Points on a hilly landscape, in no order, each with its height.
From any point a ball takes the steepest step (drop divided by distance) to one of its 2 nearest points. It stops when none of these is lower. Distance is the straight distance between rows; heights are no part of it.
mami: [ 79 130 125 112 100 137  94  93  80 171 139  90  95 129 172 154 146 181
 159 107]  height 69.6
revo: [ 96 144 122 129 145 161 137  82 117 154 165 116  95 122 110 145 121 116
 117 112]  height 39.0
samo: [124 112 187 128 103 117  73 124 102 135 101 143 151 140 158 131 143 120
 197  96]  height 30.7
lig: [156 138 144 156 141 149 120 116 157 117 140 155 144 129  74 117 101  69
 125 135]  height 63.3
dok: [151 120 111 121 125  97 155 117 118 135  87  89 154  91 118 110  70  94
  86 130]  height 27.1
zuba: [156 112 122 156 154 132 127 154 161 151 101 176 143 109  64 134 165 156
 140 168]  height 30.4
ral: [153 143  95 146 123 183 125 172 173 109 146 124 140  88  93 136 124 148
 102 174]  height 76.0
Sek: [166  87 100 101 136 135 128 145  83 159 120 144 185  88 119 131 176 137
 161 152]  height 6.4
roba: [147 113  95  99 201  72 135 129 149 131 131 174 122 189 125 129 172 145
 109 160]  height 62.0
Kivik: [115 132 125 133 170  95 121 109 132 142 122 126 109 182  94 114 120 135
 131 151]  height 58.7
takem: [140  99 132 150 168 123 124 133 190 154  79 215 122 109  73 130 140 143
 135 149]  height 24.7
vuzak: [101 169 127 171 106 159  96 119 140 126 165  70 113 149  92 138 127 144
 147 141]  height 18.6
Gifi: [ 98 144  88 151 127  99 152 138 103 149 111  22 107 149 115 107 103 159
  96 140]  height 49.8
matov: [ 71 142 100 157 125 101 142 139 121 164 104  71 100 153  79 113  82 175
 120 159]  height 52.7
bug: [170 127 180 128  75 121 132 176 127  74 124 119 170 118 193 109 120 119
 139 119]  height 50.8
finar: [104  96  77 129  77  90 137 122 135 155 141 183 160 123  94 123  97 153
 154 190]  height 74.8
paza: [141 143 191 161 153 170  89 177 104 132  63 113 101 139 112 116 155 137
 136  83]  height 21.4
gizet: [126 105  86 129 123  76 108 153 161 143 143 167 166 161  95 145 175 180
 163 192]  height 55.1
nog: [120 117 121  82 113 110 121 133  65 138 150 115 139 141 190 139 167 157
 159 129]  height 39.7
moroz: [118 119 115 135 102  62 172  64 133 132 147 128 156 138  97 113  66  55
 106 124]  height 41.4
zemu: [138  96 120 110 133  51  99  80 137 130 121 161 176 170 163 117 112  67
 158 116]  height 39.9
Dapel: [116 128 170  99  83  99 178 117 101 103 131  95 113 118 188 127 113 123
  96  74]  height 50.6
Sevub: [123 126 125 121 159 206 143  87 134 133 177 184  92 111 151 140 143  82
 109  76]  height 47.2
Tulo: [155 121 130 149  97 134  68 145 128 131 123 115 179 118 113 138 162 136
 183 144]  height 28.5
lomip: [157 124 119 168 146 179 139 151 164 135 154 188 132 106  50 137 173 142
 139 168]  height 37.3
nebe: [147 125 189 108  86 125 172 137 111 102 103 129 142  78 178 119  85  95
  91  79]  height 47.0
rekal: [158 120 126  97 171  88 131 144  72 122 119 127 159 164 140 120 190 120
 148 135]  height 49.3
ledil: [143 132 128 132 103 158  65 144 140 101 174 145 134 147 167 156 195 153
 169 125]  height 21.8
Gid: [ 70 117 105 143  81  91 117  88 148 161 147 161 121 144  94 132  86 146
 162 159]  height 66.4
pidi: [137 101 155 109 124  75  79 105 132 122  95 164 160 153 178 121 122  87
 168 100]  height 36.4
gunu: [137 139 209 132 175 180 132 153  82 127  85 145  87 129 132 112 139 116
 119  74]  height 24.9
vom: [138 109  84 112 145  67 101 140 158 124 157 157 176 183 132 142 195 153
 155 164]  height 50.5
fugim: [118 137  90 134  99  94 139 124  89 132 123  30 127 140 150 114 121 160
 121 137]  height 47.4
Mas: [139 160 139 115 148 178 118 165 126  93 134 115  88 127 162 132 156 152
  99 114]  height 60.4
koz: [135 128 110 104  98 131  96 146  89 114 188 112 156 155 175 146 195 162
 174 138]  height 33.0
tuf: [143  89 159  92  79 144 111 158 119 131 136 188 168  90 208 142 143 147
 164 109]  height 39.4
tuni: [126 149  87 152  98 133 124 149 182 103 148  84 132 116 119 132 105 161
 111 173]  height 71.2
ket: [118 144 119 160 110 170 152 128 179 109 171 177 140 112  62 131  81  80
 115 146]  height 55.4
mudi: [121 141  82 114 141 164 154 139 170 124 146 120 112  87 125 151 101 146
  69 146]  height 70.0
nazef: [101 141 112 132 116 140 150 101 117 157 126  76 118  94  98 140  92 122
  99 115]  height 34.2
Lis: [145 105 178 101  95 165 132 165 129 129  99 166 133  60 196 132 109 153
 123 103]  height 24.2
vemat: [ 86 145 135 126 153 126 112 120 170 128  58  86  77 118 157 141  86 140
  91  83]  height 35.9
fadi: [102 121 102 126 132  82 143 116 194 120 121 178 120 144 111 119  67 120
 101 155]  height 35.8
Baz: [ 96 145 110 161  85 171 127 109 188 127 182 150 128 106  86 156  93 113
 127 135]  height 42.8
Teb: [111 130 171  89  91  99 208 136 114  91 144  76  93 129 202 132 129 164
  71  79]  height 52.0
nimo: [148 115 120 112 192  87 109 126 143 139  92 153 121 161 124 126 154 141
 123 140]  height 60.7
vunu: [159 150 154 127 115 116 181 130  52  98 130  66 145 131 143  90 117  75
 105 107]  height 53.3
biva: [147  90 106 132 107 127 103 133 105 169 128 135 195 104  89 134 160 134
 188 164]  height 17.6
silu: [154 108 162  97 119 171 150 149 124 120  91 171 128  49 178 125  97 110
  95  90]  height 37.2
Gal: [105 144 113 116 153 174 163  78 129 137 182 145  96 112 125 153 122  82
  90  90]  height 42.9
babeg: [161 117 123 152 162 216 138 129 130 140 161 162 121  84  75 125 164 112
 138 135]  height 44.7
ruro: [126 122  84 135 119 109 124 166 133 148 140 132 139 145  80 132 154 201
 147 199]  height 61.0
tuz: [ 98 109 117 141 153 145 154 132 180 130 105 233  94 114  63 116 106 126
 127 153]  height 13.0
mebag: [155 141 117 125  93 109 158 112 118  89 147  84 147 113 156 121 115  82
  98 109]  height 50.4
Kel: [153 170 138 144 124 162 120 159 117  75 153  80 117 144 146 120 153 123
 118 125]  height 58.3
Deki: [ 99 134 110 114 121  98 171 106 116 135  96  46 104 106 124 138  92 122
  75  83]  height 38.0
zaf: [131 103  96 104 158  51 114  94 147 124 146 160 155 206 163 119 139 106
 142 136]  height 43.6
gagu: [154 100 120 112 133 137 125 136  75 166  87 117 159  83 129 116 129 131
 145 131]  height 15.3
Bifas: [156 141 152 145 146 158  83 149 125 114 132 145 129 146 122 150 210 139
 159 117]  height 10.8
vur: [173 157 147 140 115 134 133 144 115  56 170 102 140 162 166 104 158  87
 131 128]  height 56.0
Did: [102 123 126 132 162 123 137 116 190 129 118 202 101 141  91 124  81 104
 107 140]  height 26.0
dodak: [131 137 191 151  91 166  74 149  96 124 117 121 137 129 143 134 154 137
 185  97]  height 24.3
mibi: [149 145 196 157 131 183  93 185 101 117 103 128 120 129 126 133 191 154
 154  99]  height 17.2
moz: [150 133 155 163 162 131 101 131 148 129  70 122 137 131  76 110  97  93
 129 126]  height 66.6
fesu: [150 113 153 105  71 127 116 157 106 108 142 141 173 109 195 131 135 130
 158 118]  height 46.3
Madar: [ 99 136  84 150  71  98 121 145 198 107 140 132 134 125 112 130  84 170
 123 186]  height 61.4
buz: [171 128 142 117 158 138 137 132  47 132 143 124 153 141 108 116 177  98
 147 129]  height 51.7
gera: [ 91 170 126 168 101 192 121 112 165 124 182  93 111 112  82 164 110 119
 131 124]  height 29.4
lelim: [123 119  92 136  98  77 122 122 217 106 113 131 140 120 140 127  71 134
 104 156]  height 47.5
biv: [158 122 136 127 173 218 137 114 116 125 170 183  99 103 127 129 175  95
 124  98]  height 50.2
geku: [129 114  93 143 148 143 126 154 100 182 127 111 129 124  74 137 189 205
 154 175]  height 66.2
Vubaz: [117 123 118 141 111  92 174 100 131 142 116 129 152 108  68 111  47  79
 106 150]  height 35.4
Kudi: [150 108 111  95 150  80 101 141 122 106 136 149 161 171 176 129 180 124
 151 134]  height 47.1
Fidos: [128 105  92  92 184 130 140 121  94 174 120 130 107 127 127 128 163 166
 123 151]  height 63.4
Divu: [146 110 148 150 175 135 121 121 105 176  65 132 133 119  62 105 116 107
 141 126]  height 68.0
mepul: [153 145 199 140  85 125 146 147 112  70 148 108 143 146 183 104 128  98
 141 100]  height 53.5
nop: [ 66 144 127 148 150  93 138 121 135 145 104 128  79 179  70 110  91 157
 131 156]  height 56.1
vut: [104 154 160 120 181 159 116  99 152 115 115 142  67 140 147 140 114  92
 100  77]  height 25.9
veta: [ 54 140 122 143 111  66 136  77 152 143 131 133  89 177  96 128  75 134
 136 142]  height 59.9
lup: [117 132 130 115  87  89 135 135  67 120 127  53 135 149 186 115 140 153
 150 121]  height 44.3
lubo: [100 117  94  97 141 127 123 100  99 178 127 107  99 114 152 139 136 174
 128 136]  height 66.1
Dafam: [161 139 125 118 133 131 152 126  49 130 143  81 151 128 123 104 130  96
 120 133]  height 54.2
gov: [135 115  96 119  98  63 160  80 153 107 134  94 148 129 153 120  96  85
  93 116]  height 46.5
kige: [136 149 183 112 195 180 138 128 109 106 116 159  74 134 147 126 142  93
 101  80]  height 20.8
pev: [ 99 151 120 161 112 101  90 102 142 126 170  85 118 193 108 132 135 152
 165 156]  height 29.1
Gobug: [138 147 146 101 131 168 142 172 140  89 111 122  97  90 186 134 117 145
  80 103]  height 62.9
tevok: [ 87 155 165 128 147 122 105  97 165 106  91 103  75 140 163 141  95 104
 107  69]  height 31.0
duk: [135 138 102 106 160 154 140 151 148 122  91 106 106  83 150 131 102 143
  68 122]  height 66.3
vezi: [ 82 121 103 126 147 151 129  72 151 169 174 167  82 139 117 145 123 141
 132 126]  height 45.1
fufi: [148 113 128 101 129 121 143 125  79 151  74 106 144  82 146 109  91 108
 107 112]  height 21.2

Call two points neighbours if one is among the 2 nearest of the other. Go from one point of each pair to the other, from neighbour to neighbour, staying as low as possible. Name the highest point that can't be avoided.
Lis and mibi -> duk
mibi and kige -> gunu
revo and tuz -> biv
vuzak and kige -> Kivik

For each start below, name the point where the ball stops.
Mas -> Lis
geku -> Kudi
biv -> tuz
Madar -> tuz
gov -> Sek
Teb -> Lis
matov -> Bifas
lig -> vuzak
mami -> Bifas
